A landscape with many peaks, sampled at points; each row gives a point and its height.
From any point a climber takes the steepest step (rise divided by distance) to one of its 2 nearest points. It stops when none of these is higher. Distance is the straight distance between rows; heights are no part of it.
q607 (h 147): |  14 | -12 |   3 |  12 | -18 |  -5 | -19 | -24 |   6 |   1 |  19 |  23 | -17 | -20 |   7 |  24 |  -4 |  33 |  25 |  16 |  -7 | -23 | -27 | -14 |
q151 (h 497): |  12 |  25 |  11 |  16 | -24 |  15 |   0 | -15 |   9 |  32 | -12 | -22 |  -3 | -15 |   2 |   3 |   2 |   3 |  16 |   1 |  13 |  22 |   7 |  12 |
q594 (h 102): |  19 | -18 | -28 |  -3 |  -9 |  -1 |  -6 |   7 |   8 |  -6 | -35 |  -6 | -12 |   0 | -32 |  14 |  27 |  15 |  14 | -18 | -25 |  -4 |   0 |   9 |
q647 (h 535): |  20 |  10 |   2 | -12 |   1 |  11 | -24 | -15 | -22 |  23 | -18 | -12 | -22 | -18 |   5 |   9 |  24 |   6 |   0 | -13 | -10 |   6 | -33 |  40 |
q7 (h 301): |  15 |   5 | -10 |   2 |   5 |  -9 |   1 |   3 |  -7 | -29 | -22 |  -5 |  -6 |  13 | -28 |   4 |   8 |  -3 |  -5 |  -4 |   1 |   4 | -12 |   6 |
q721 (h 137): | -12 |   4 |   2 |  -3 |   3 |   9 |   6 |  -5 |  14 |  19 |  33 |  14 |   4 | -22 |   8 |   6 |  -2 |   3 |  20 |   8 |  -3 |  -2 |   7 |  -3 |
q633 (h 684): | -16 |   7 |  -8 | -38 |   8 |  10 |  27 |  33 |  -7 | -13 |  -3 |  15 |   8 |  13 |   2 |  -3 | -25 | -23 |   2 |  -4 |   3 |  -1 |   5 | -13 |
q408 (h 78): |  -9 |  -1 |  10 |  -5 |  26 | -10 | -46 |  11 | -15 | -11 |  -1 |  -9 |  18 |   6 |  -1 |  10 |   9 |   2 | -24 |  -6 |  22 |   5 | -15 |  11 |
q456 (h 282): |  10 |  -6 | -17 |  -3 | -22 |  10 |  16 |   7 |  -1 |   5 |  -8 | -13 |   8 | -11 |  -6 | -23 |  -2 | -17 |  -1 |  -6 | -23 | -15 |  35 | -30 |
q92 (h 410): |  -7 |  17 |  14 |   7 |   3 |   4 |   3 |   0 |   0 |  18 |  -5 |   0 |  19 |  -7 |  -5 |  -4 |   2 | -17 |  12 |  16 |  46 |  18 |   3 | -16 |
q277 (h 280): |   6 |   8 |   0 |  14 |   9 |   1 |  -9 |  15 |  10 | -24 | -13 | -12 |  -2 |  16 | -14 |   5 | -13 |  17 |  -6 | -13 |   0 |   1 |   6 |  -2 |
q314 (h 265): |   6 |  15 |  -1 |  20 |   1 |  10 |   1 |  11 |  22 | -10 |  -8 |  -7 |  -3 |  24 |   4 |  10 | -35 |  15 |  13 | -14 |  22 |   6 |   7 |  -7 |
q934 (h 128): | -11 |  12 |  32 |  -2 |  10 |  14 |   3 |  -3 |   9 |  30 |  39 |  11 |   9 |  -1 |   9 |  11 | -20 |   1 |  13 |  -2 | -11 |  -5 |  21 |   3 |
q651 (h 405): |  17 | -16 |  -5 |   0 |  -2 |  -9 | -21 |   3 | -14 |  14 | -11 |  -2 |   7 |   1 |  19 |  23 |  -9 | -11 | -24 |  16 | -37 | -18 |  27 |  -2 |
q654 (h 427): | -11 |  -7 |  22 |  16 | -18 | -18 |   3 |   5 |  15 |  12 |  27 |   0 | -15 |  14 |  26 |  -3 | -13 |  -6 | -15 |   9 |  13 |   1 |   0 |  -3 |
q239 (h 91): |  32 |  12 | -35 |  -1 |   0 |   3 | -36 |  -2 |  11 |   0 | -11 | -13 |   6 |   9 |  -4 |   0 |  15 |  14 |   0 |   6 | -10 |   4 |  22 |  12 |
q939 (h 172): |  -9 |  -4 |   1 |  -8 |  18 |   4 | -32 |  21 | -18 |  -4 | -21 |   1 |   5 | -20 |  17 |  -1 |   4 |  15 | -21 |  -6 | -33 | -13 |  -3 | -17 |
q916 (h 285): |  11 | -35 |  17 |  13 | -29 | -10 |  -9 | -15 |   2 |   5 |   1 |   8 |  -4 |   1 | -28 |  22 |   7 | -12 |   6 |  14 |  -8 | -16 | -13 | -11 |
q611 (h 444): | -15 |   4 |   6 | -28 |  10 |  14 |  41 |   1 |   0 | -14 | -11 |  -8 |  11 |  -8 |   5 | -31 |  -8 |   2 |  -7 | -41 |  24 |  23 | -17 |  21 |
q923 (h 113): |  11 | -10 | -33 | -12 |   3 | -10 |  -4 |  19 | -16 |   2 | -27 |  -9 |  -4 | -21 | -23 |  -4 |  21 |   2 |  14 | -25 | -13 |   5 |  -8 |  11 |
q585 (h 528): |  13 |  24 |   5 |  32 | -31 |   8 |  -9 | -11 |  12 |  26 |   3 | -28 |  -6 |  -5 |  12 |   3 |   3 |  12 |  -7 |   1 |  22 |  -3 |  22 | -13 |
q837 (h 245): |  -4 |  13 |   2 |  16 | -20 |  19 |   3 | -10 |  39 |  11 |  22 |  -6 | -13 |   5 |  15 |  50 | -10 |  23 |   6 |  -6 |  31 | -24 |   4 |   3 |
q374 (h 569): |  -4 |  -3 |  -8 |  25 | -10 |  -1 |  19 | -30 |  12 |  -7 |  23 |  13 |  -9 |  13 |  15 |   5 | -25 | -20 |   7 |  16 |  30 |   0 | -20 |  21 |
q879 (h 127): |  -1 |  14 |  -4 | -17 |  24 |  -3 | -17 |  -2 |  11 | -19 |  28 |   9 |   0 |  21 |  -7 |  -4 |  25 |  21 |  -1 |   3 |   0 |   1 |   5 |  17 |
q551 (h 623): | -22 |  15 |   1 |   8 |   5 |  -2 |  31 | -28 |   2 | -16 |  33 |  -6 | -11 |  14 |  33 | -18 | -14 |   8 |  -2 |   2 |  13 |   0 |  -3 |  22 |
q699 (h 394): |  27 |   1 | -12 |  -1 |   1 |   1 |   8 |  -8 |   6 |  16 |  -2 | -15 | -20 | -13 |   1 |  -9 |   7 | -15 | -25 |   2 | -15 |  13 | -10 |  36 |
q536 (h 157): |   5 |   8 |  11 | -25 |   8 |  -3 |   6 |  11 |  -7 |  11 |  -3 |  13 |   1 |  10 |   1 |  -4 |  -2 |  -6 |  11 |  -4 |   0 |  27 |   2 |  12 |
q946 (h 154): |   7 |  14 |  -2 |  18 |  -6 | -11 |  -6 | -20 |   7 |  -6 |  30 |   5 | -15 | -12 |  10 |  10 |  -4 |  37 |  32 |   7 |  -8 | -27 |  -8 |  -6 |
q95 (h 380): | -13 | -33 |  14 |   3 | -16 | -14 |  -5 |  10 |   6 |  11 |   8 |   1 |  -9 |  -2 |  23 |   3 |   3 | -19 | -23 |  -1 |   4 |  -8 |   9 | -26 |
q650 (h 222): |  -7 |  -2 |   3 | -37 |  34 |  29 |   5 |  20 |  -3 |  -2 |  -8 |   1 |  10 |  -3 | -15 |  -4 |  19 |   5 | -17 | -31 | -25 |  -1 |  10 |   4 |
q315 (h 517): | -30 |  11 |  27 |  24 | -14 |   4 |  21 |  -7 |   9 |  29 |  29 |   3 |   6 |   2 |  11 | -21 | -29 |   6 |   4 |   1 |  22 |  25 |   3 |  15 |
q950 (h 539): | -13 |  -5 |  10 |  31 | -18 |  16 |  19 | -21 |  13 |  18 |   8 |   5 |   2 |   2 |   8 | -10 | -36 |   3 |   9 | -11 |  35 |  20 |  -8 |   6 |
q941 (h 234): |  -3 |  -2 |   8 |  24 | -31 |   6 |   4 |  -6 |  42 |   4 |  -3 |  -7 | -21 |   5 |   1 |  26 |  -1 |  30 |   4 |  -2 |  17 | -18 |   7 | -19 |
q43 (h 434): | -20 |   3 |   0 |   6 | -10 | -14 |  23 |  -6 |   3 |  -6 |  11 | -10 |  -9 | -23 |  -2 | -11 |  36 |  -7 |  11 |  18 |  11 |  -4 | -19 |  -3 |
q872 (h 529): | -14 | -10 |   1 |  13 |   5 |  14 |  14 | -30 |  27 | -14 |  17 |  15 |   1 |   8 |  27 | -17 | -11 |  -9 |  -3 |  13 |  30 |  23 | -17 |   0 |
q252 (h 571): | -26 |  -3 |   3 |  10 |  19 |   0 |  16 |  -8 |  13 | -22 |  19 |  22 |  -1 |  14 |  26 |  -4 | -15 |   0 |  -6 |  19 |  23 |   3 |  -6 | -22 |
q677 (h 225): | -16 |   9 |  19 |  -7 |  15 |   1 |  -2 |   6 | -29 | -14 | -24 |   9 |  10 |  16 | -12 | -11 |  32 |  -7 |   8 |   8 |   7 |   6 |  -1 | -16 |
q298 (h 177): | -31 |   0 |  17 |  -3 |  20 |   2 | -17 |  24 | -24 | -10 | -24 |  -6 |  15 |   8 | -10 |   0 |  19 |  -1 | -11 |  -9 |   6 |   0 |   8 | -25 |
q903 (h 262): |  16 | -12 | -11 | -15 |  -9 |  13 |   8 |   1 |   2 |   0 |  -3 |  -5 |   9 |   0 |  -9 |  -3 |   3 |   0 |  17 | -18 | -30 | -10 |  28 |  -9 |
q652 (h 461): |   0 |  18 |   6 |   7 | -10 |  -4 | -13 |  -3 |   9 |  20 |  -9 |  -9 |  -1 |  -7 | -12 |   8 |  17 |   1 |  21 |   3 |  36 |  19 |  -2 |   2 |
q471 (h 494): | -17 |   8 |  24 |  28 | -39 |   8 |  32 | -36 |  11 |  29 |  36 |   3 |   5 |   9 |  10 |  -8 | -17 |  -7 |  16 |  15 |  13 |   9 |  14 |  19 |
q431 (h 158): |   4 |  21 | -18 |  20 |  -4 |   3 |   2 | -23 |  22 |  -1 |  36 |  -3 |  -5 |  -9 |  -4 |   8 | -11 |  22 |  23 |   0 |   6 | -21 |   3 |  18 |
q179 (h 488): | -19 | -15 |  15 |   6 | -17 | -17 |  -1 |   8 |   9 |  -3 |   8 |  -1 |  -6 |  -3 |  -6 | -17 |  27 |  -4 |  10 |  -2 |  17 |  17 | -19 |  -2 |
q195 (h 122): |   8 |   1 | -11 |   8 |   1 |  12 |  -1 |  -1 |  -8 |   9 |  -4 |  13 |  12 |   8 |  13 | -16 | -55 | -14 |   9 |   5 |  17 |  -3 |   5 | -30 |
q573 (h 247): |   7 |  -6 |  -5 | -28 |   5 |  13 |   3 |  13 |  -9 |   0 | -13 |  -1 |   6 |  15 | -13 |  -9 |  20 |  10 |  -2 | -32 | -40 |  -1 |  34 |   8 |
q752 (h 260): |  25 | -27 | -11 |   1 |  -6 | -24 | -24 |  -5 |  -1 |   1 |   9 |  18 |   1 | -10 | -19 |  15 |   5 | -20 |  13 |  21 |  -2 | -13 | -16 | -12 |
q185 (h 593): |  29 | -19 | -27 | -21 |  17 |   5 | -16 |   3 | -20 |  -5 |  -1 |  17 |   3 |  15 | -12 | -30 |   4 |  -9 |  -6 |  -7 | -27 |  -1 |  10 |   5 |
q212 (h 574): |  -4 |  23 |  10 |  18 | -32 | -14 | -10 |  10 |   0 |  25 |   0 | -38 |  -6 |  -7 |   5 |   9 |  15 |   5 | -20 |  -1 |  12 |  -6 |  25 |   7 |
q38 (h 587): |   0 | -10 |   2 |  -9 |   7 |   6 |  18 |  -2 |   6 |  -5 |   4 |  22 |   3 |  -4 |  -9 | -41 |  13 |  -3 |  12 |   8 | -15 |  16 |   2 | -14 |
q29 (h 523): | -30 |  12 |  12 |  -1 |   5 | -10 |  34 |   1 | -12 | -20 |  -3 |   0 |   6 |  10 |   8 |   2 |   4 | -22 |  11 |   8 |  29 |   2 |  -6 | -10 |
q821 (h 73): | -14 |  29 |   3 | -18 |  27 |  31 |  36 |  -8 | -31 | -20 |  -6 |  21 |  29 |   7 | -18 | -52 | -21 |   5 |  10 |  -6 |   0 |   3 |  -4 |  -5 |
q860 (h 92): |  30 |  -4 | -28 |   5 | -19 |  -1 | -19 | -10 |  22 |  -1 | -13 | -12 |  -6 | -10 | -22 |   0 |  33 |  26 |  16 |  -5 | -15 |   1 |  14 |  -2 |
q698 (h 271): |   8 |   2 |  -3 |   5 |   7 |  11 | -16 | -13 | -20 | -24 | -28 |  -1 |  -6 |  17 |   0 |   0 |  20 |  -7 |   1 |   5 |  15 |  -2 | -14 |  -6 |
q287 (h 109): |  19 |   7 | -24 |  -9 |  16 |  -1 | -25 |   1 |  12 | -12 |   5 | -14 |   1 |   9 |  -6 |  -9 |  23 |  14 | -17 | -10 |  -1 |  17 |   3 |  32 |
q630 (h 176): |  12 |  18 |  -4 |   4 |  22 |  18 |  -8 | -10 |  -6 |  11 |   1 |   5 |   5 | -14 |   3 | -17 | -12 |   4 |  -2 |  -3 | -11 |   6 |  -9 |   6 |
q546 (h 180): |  13 | -16 | -15 |  12 |  -5 | -17 | -33 |   9 | -16 |  -6 |  -6 |   5 |  17 |   4 | -13 | -11 |  -7 | -16 | -10 |  30 | -13 | -25 |  12 | -30 |
q598 (h 88): |   2 |  21 | -10 |  -6 |  18 |  10 |  22 |  -6 | -27 | -20 |   4 |   5 |  16 |   1 |  -9 | -52 | -26 |  -8 |  -3 |   6 |  -3 |  11 | -18 |   3 |
q508 (h 541): |  -8 | -19 |  15 |   3 |   7 |  10 |   0 |  -7 |   8 |  -5 |   7 |  23 |  -3 |   2 |  -9 | -35 |  21 |   8 |  14 | -10 |  12 |  23 | -17 |  -8 |
q83 (h 350): |   0 |   5 |  -9 |  -1 |  -2 |  -9 |  20 |  -1 | -25 | -16 |   4 |   7 |  -5 |   2 |  13 |  -8 | -22 | -10 |  10 |   3 | -12 | -28 | -11 | -10 |
q548 (h 148): |  12 | -17 |   6 |  -9 | -25 | -15 |   0 |  -4 |  10 |  25 |  19 |   8 |   0 | -20 |  -7 |  23 |  -4 |   6 |  24 |   1 |  -6 |  -6 |  12 | -12 |
q657 (h 440): |  20 |  -4 | -17 |  -9 |   0 |  -7 | -11 |  -7 | -23 |   8 | -10 |  -3 | -11 | -10 |  14 |  21 |   6 | -19 |  -4 |  19 | -30 | -14 |   5 |   7 |
q887 (h 143): |  12 | -10 |  -2 |  22 | -11 | -15 | -21 |  17 | -10 |   7 |   3 |  11 |   8 |   6 |  -1 | -16 | -38 | -16 |  -2 |  14 |   7 | -15 |  16 | -37 |
q12 (h 142): | -11 |  10 |  16 | -20 |  23 |   5 | -11 |   6 |   7 |  -2 |  15 |  17 |   7 |   8 | -12 |   6 |   7 |  12 |   9 |  -9 |  12 |  18 |  -4 |  20 |
q94 (h 150): |   6 |  -6 |  -4 |   9 |   5 |  -7 | -30 |  13 |  -3 |  -2 |  -9 |   8 |  -1 | -10 |   9 |  -5 | -16 |  22 |   0 |  -6 | -30 | -13 |   4 | -22 |
q679 (h 525): | -19 |  22 |  17 | -13 |  -6 | -23 |  37 |  13 | -10 | -18 |  -8 | -13 |  -8 |  15 |  16 |  -1 |   0 | -10 | -14 |   2 |  24 |  24 | -10 |  14 |
q529 (h 449): |  10 | -15 |  -2 | -24 |  -1 |   0 |   3 |  12 |  12 |   7 |  -2 | -20 |  -5 |   6 |  -6 |   1 |  16 | -20 | -30 | -12 |   0 |  23 |  -4 |  34 |
q420 (h 486): | -16 |  14 |   4 | -13 |   4 |  -3 |  24 |   3 |  -5 | -17 |  -7 | -25 |  12 |  -8 |  21 | -24 | -20 |   5 | -24 | -34 |  35 |  11 | -14 |  10 |
q56 (h 476): |  25 |  13 | -13 |  -4 |  17 |   4 |   2 | -24 | -21 |  -7 | -12 |  -5 | -10 |   8 |  16 |  25 |  -6 | -17 |  -5 |  15 |   1 |  -9 | -13 |  20 |
q55 (h 636): |  24 |  -4 | -13 | -12 |  14 |  11 |  36 | -12 |  -7 |   5 |  -1 |  25 |  -4 |  14 |  -8 | -38 |  22 |   6 |  13 |  -3 |  -6 |  32 | -12 |   5 |
q524 (h 173): |  -1 | -17 |  17 |   6 |  -5 |   1 |  -1 |  16 |  14 |  16 |  -6 |  -1 |  12 | -12 | -38 |  39 |   1 |  -8 |   2 |  -2 | -17 | -12 |  22 |  -3 |
q226 (h 438): |  27 | -12 | -16 |  -9 |  -2 | -11 | -21 |   5 | -10 | -20 | -14 |  16 |   7 |  20 | -19 |  15 |  13 |  13 |   8 |  14 | -23 | -13 |  13 |  -7 |
q296 (h 363): |  10 | -18 |  -4 |  -2 | -25 | -13 | -16 |  18 | -10 |  12 | -22 |  -7 |  13 |   7 |  -6 |   9 |  -3 |  -1 | -10 |  10 | -46 | -15 |  47 | -15 |
q948 (h 657): |  40 |   3 | -25 | -17 |  21 |   1 |   6 |  -6 | -24 |  12 |  -4 |  26 |  -9 |  16 | -17 | -31 |  30 |  -1 |  -5 |  -3 | -16 |  22 |   0 |  15 |
q743 (h 531): |  -5 | -10 |  -3 | -26 |   9 |  -6 |  17 |  22 |   6 | -15 |   1 | -12 |   1 |  17 | -20 |  -4 |   5 | -20 | -32 | -16 | -14 |   9 |  17 |  23 |
q236 (h 374): |   0 |  -7 | -11 |  -1 | -14 | -23 |  -3 |  -3 | -18 | -16 |  12 |  -7 |  -7 |  10 |  19 |  22 |   0 | -12 |  13 |   4 |   0 | -32 |   5 | -17 |
q927 (h 227): |  21 | -17 | -14 |   7 |   9 |  -9 | -37 |   5 | -11 |  11 |   8 |  13 |  15 |   2 | -13 |   0 |   0 | -27 | -10 |  25 |  -4 |   0 |  -7 |  -3 |
q498 (h 98): | -29 |   5 |  -1 |   9 |  10 |   2 | -19 |  12 | -16 |  -8 | -15 | -25 |   3 |   9 |  21 |  18 |   4 |  -6 | -34 |  -9 |   7 | -25 |  15 |  -2 |
q417 (h 327): |  19 |   3 | -13 |   9 | -10 | -14 |   4 |   0 |   8 | -12 | -15 | -11 | -16 |   4 | -11 |   1 |  19 |  -6 |  -5 |  20 |  -2 |  12 |   6 |   3 |
q339 (h 630): | -12 | -19 |  -1 |  14 |   5 |   5 |  10 |  -4 |  26 | -21 |  22 |  23 |  -5 |   4 |  21 |  14 | -23 |  12 |  -7 |  10 |  -2 | -27 |  -2 | -34 |
q211 (h 502): |  14 |   1 |  -5 |  -6 |  10 |  19 |   0 | -32 | -16 |   7 |  -8 |  -4 | -17 |  -5 |   7 |  13 |   8 | -15 |  10 | -10 |   0 |  -2 | -21 |  27 |
q924 (h 364): |  11 |   1 |  -5 |   7 |  -4 |  -9 | -16 |  -1 |  10 |  22 |  16 | -14 | -16 | -36 |  -9 |  -7 |   5 |  -7 | -13 |  11 | -13 |  11 | -24 |  28 |
q478 (h 588): | -30 |  17 |  11 | -14 |   4 |   4 |  52 |  17 | -13 | -14 |   1 |   9 |   8 |  13 |   2 | -11 | -22 | -17 |   9 |   6 |   6 |  -4 |   8 | -13 |
q472 (h 673): |  -9 |  -3 |  -3 | -34 |  15 |  -6 |   7 |  35 |  -9 | -11 | -16 |  -8 |  13 |   2 | -10 |  -7 |  -4 | -12 | -22 | -26 |   9 |  21 |  -7 |   5 |
q649 (h 197): | -13 |  -7 |  -5 | -17 |  26 |  22 |  -8 |   7 |   1 |  -4 |   1 |   3 |   0 | -21 |  14 |   3 |  13 |   8 |  -8 | -24 | -23 | -12 |  -4 | -10 |
q5 (h 195): |  -7 | -35 |  15 |   0 | -14 |   1 | -15 |   7 |  23 |  19 | -18 |   1 |   7 |  -7 | -12 |  49 |   2 |   2 | -11 |  -2 |   0 |  -7 |   8 | -23 |
q604 (h 335): |  10 |  -8 |  -9 |   6 |  -4 |  -2 |  20 |  -7 |  -8 | -10 | -16 |  14 | -12 |  -8 |   0 |  13 | -18 |   4 |  14 |   1 | -25 | -19 | -16 | -18 |
q229 (h 140): |   1 |  -1 |   4 | -20 |  -4 |  -7 |  34 |  21 |  -7 |  18 | -20 |   8 |   0 | -20 |  -6 | -15 | -14 | -22 |  10 |   5 | -10 |  22 |   2 |   5 |
q154 (h 581): |  -7 |  19 |  16 |  -3 |   0 | -14 |  13 |  -5 | -10 | -25 |   9 | -17 |  -5 |  22 |  29 |  -7 | -10 |  -7 | -21 |   0 |  12 |   5 |   0 |  15 |
q775 (h 106): |   6 |   8 | -22 |  -9 |   9 |  16 |  10 |   5 | -13 |  -5 |  -1 |  17 |  17 |  -2 | -13 | -32 | -36 | -17 |  15 |   8 |   6 |   4 |   3 | -19 |
q111 (h 583): |  -2 |  10 |   2 |   3 |   5 |  -3 | -40 |  -5 | -15 |   5 | -11 | -20 | -10 | -12 |   1 |  16 |  33 |  21 | -16 |  -4 | -22 |  -5 | -16 |  29 |
q774 (h 159): |  -7 | -15 |  18 | -15 |  -9 |  -9 |  18 |  21 |  26 |  24 |   5 |   6 |   8 | -12 | -17 |  34 |   0 |  11 |  17 |  -2 | -18 |   2 |  24 | -14 |
q433 (h 125): |   9 |   6 | -13 | -18 |   0 | -14 |  26 |  26 | -10 |  10 | -16 |  -5 |  -7 | -28 | -21 | -11 |   4 |  -4 |  17 | -12 | -24 |  10 |   3 |   7 |
q538 (h 146): |   2 |   5 | -10 |  14 |   9 |  -6 | -21 |  -1 |  -1 |   2 |  26 |  10 |  -5 | -22 |  27 |  -7 | -13 |  35 |  10 |   2 | -19 | -23 |   3 | -23 |
q978 (h 194): |  16 | -19 |  -4 |   6 |  22 |  15 | -19 | -22 |   1 |   9 |   7 |  16 |   6 | -16 |  -6 | -17 |   5 | -19 |  -3 |  12 |  -9 |   0 | -12 |  -2 |
q642 (h 447): | -32 |  -5 |  18 | -15 |   6 |  14 |  38 | -15 |  11 | -13 |   0 |  13 |  11 |  -9 |  14 | -20 |  13 |   5 |   2 | -17 |  21 |  29 | -28 |  19 |
q636 (h 463): | -17 |  12 |  26 |   3 |  -1 |   0 |  19 |  -8 | -13 |  12 |   9 |   2 |  10 |  14 |   3 |  -9 | -12 | -37 |  -1 |  15 |  25 |   5 |  13 |  -6 |
q466 (h 519): |   1 |   1 |  16 |  18 | -25 |  21 |  10 | -34 |  19 |  14 |   9 |  12 |   3 |   5 |  -8 | -14 |  -5 |   7 |  25 |  -7 |  28 |  29 | -17 |  21 |
q338 (h 313): |   2 | -21 |   4 |  23 | -20 | -12 |  -1 |   5 |  -7 | -10 | -22 |   3 |  -8 |  -4 | -12 |  13 |  -4 |  -2 |  -2 |  10 | -20 | -20 |  -5 | -34 |
q488 (h 552): |  -1 |  13 |  -3 | -14 |  11 |  -8 |  17 |  18 |   1 | -10 | -24 | -23 |   6 |  -1 | -10 |   0 | -22 | -10 | -16 | -19 |  30 |  21 | -13 |  16 |
q365 (h 319): |  -3 |  -7 |  -2 |   7 | -24 |  -9 | -11 |  19 | -10 |   5 | -18 | -21 |   4 |   1 |   1 | -11 | -11 | -10 | -12 |  -7 | -19 | -14 |  35 | -21 |
q849 (h 534): |   2 | -12 | -17 |  -2 |   4 |  -8 | -41 |   1 | -23 |  15 | -21 | -12 |   5 |  -5 | -10 |  21 |  35 |  15 |   1 |   2 | -32 | -11 |  -4 |  23 |
q65 (h 479): |  -5 |   0 |  27 |  12 | -39 |  -3 |  19 | -22 |  23 |  15 |  32 |   5 | -11 |   7 |   7 |   7 | -12 |  11 |  19 |  -2 |   1 |   4 |   3 |  16 |
q724 (h 132): | -22 |   0 |   4 |  12 |  15 |   1 | -10 |  26 |  -9 |  -4 | -10 | -10 |  14 |  -4 |  -7 |  11 |  -4 |  -8 | -23 |   2 |   9 | -22 |   8 | -32 |
q347 (h 496): |  -9 | -14 |  18 |  -6 |  26 |  19 |  16 | -10 |  12 | -16 |   2 |  21 |   2 |  -6 | -12 | -25 |  19 |  15 | -11 |  -4 |   9 |  22 | -33 |  11 |
q684 (h 112): | -20 |   8 |  16 | -14 |  37 |   0 | -25 |  11 |   2 | -11 |  11 |   8 |  17 |  -3 |   5 |   3 |  21 |  11 | -17 |   4 |  26 |  21 | -24 |   6 |
q981 (h 635): |   8 |   7 |   3 |   8 | -23 | -19 | -23 |   0 |  -7 |   6 |   2 | -25 | -14 |  -3 |   6 |   6 |  14 |  11 |  -5 | -10 | -12 |  -7 |  -3 |  19 |
q494 (h 166): |  19 |  27 | -16 |  13 |  15 |   7 |  -2 | -15 |   2 |   1 |  21 | -14 |   6 |  -6 | -20 | -15 | -12 |   3 |   7 |   0 |  -8 |  -9 |   8 |  14 |
q202 (h 401): |   8 |  -3 |  -8 | -12 |  -2 |  -5 |   2 |   2 |   2 | -30 |   5 |  11 |  -6 |  25 |   3 |  19 |   5 |  -2 |  14 |  14 |  -9 | -18 |  14 | -15 |
q407 (h 336): | -28 | -15 |  15 |  -4 |   4 |   8 |  21 |  11 |   5 |  15 |   3 |   3 |  -3 | -13 |  22 |   1 |  -7 | -17 | -13 |   0 |  -3 | -12 |  10 | -25 |
q33 (h 674): |   3 | -27 |  15 | -10 |   5 |  15 |  21 | -12 |  23 | -13 |  16 |  26 |  -6 |   8 |   9 |   9 | -27 |  12 |   8 |   8 | -31 | -17 |  14 | -20 |
q522 (h 68): | -27 |   5 | -20 | -14 |  15 |   5 | -16 |  22 | -10 | -32 | -27 | -21 |  13 |  22 |  11 |  25 |   6 |   0 | -27 | -10 |  -1 | -15 |  18 |  -6 |
q726 (h 376): |  -7 |   5 | -11 |  11 |  -4 | -19 |   8 |   6 |  -1 |   3 |  -8 | -20 |  -2 | -21 |  -4 |  11 |  25 | -29 |  -6 |  18 |  13 |  -5 |   0 |  -1 |
q222 (h 139): |   8 |  -8 |  -5 |  19 |  -9 |  -9 | -27 | -14 |   0 |  11 |   6 |  13 | -19 | -29 |   7 |   0 |  -4 |  13 |  18 |   8 |   5 |  -2 | -41 |   1 |
q232 (h 598): |  -2 |  27 |  -6 |   9 |   1 |  -9 |  26 | -34 | -15 | -12 |  22 |  -1 |  -4 |  13 |  29 |  -1 | -21 |  -7 |  16 |  20 |  15 |  -8 |  -7 |  14 |
q658 (h 254): |   8 |  19 |   4 |  13 |   3 |  18 | -14 |  -9 |  17 |   2 |  -5 |  -6 |  -9 |   8 |  10 |  31 | -15 |  27 |  18 | -15 |  26 |  -7 |  -7 |   6 |
q963 (h 456): | -15 |  10 |  26 |   0 | -21 |  -3 |  -4 |   0 |  22 |  19 |  28 | -11 | -16 |   1 |  17 |   1 |   3 |   8 |  -5 |  -5 |  10 |   8 |   4 |  14 |
q186 (h 218): |  -6 | -15 |  11 |   4 | -20 |   9 |  -2 |   7 |  37 |  12 | -15 |   6 | -16 |  -3 |   2 |  43 |   6 |  15 |   2 |  11 |  11 |  -3 |  -3 | -18 |
q691 (h 485): |   8 |  -4 | -14 |   4 |  17 |  -6 | -32 |  13 | -33 |  -4 | -26 |  -1 |   8 |  11 | -24 |   8 |  10 |  11 |   1 |  -2 | -33 |  -6 |  -1 |   8 |
q437 (h 45): | -10 |   5 |   0 |   6 |   6 | -24 | -35 |  17 |   1 |  -7 |  -9 | -18 |  10 |   9 |   3 |  12 |  13 |   8 | -40 |  14 |  28 |  20 | -12 |  22 |

Where does a climber stop that starts at each point below?
q407 | q950
q538 | q981
q5 | q948
q775 | q981
q939 | q981
q498 | q948
q522 | q948
q338 | q981
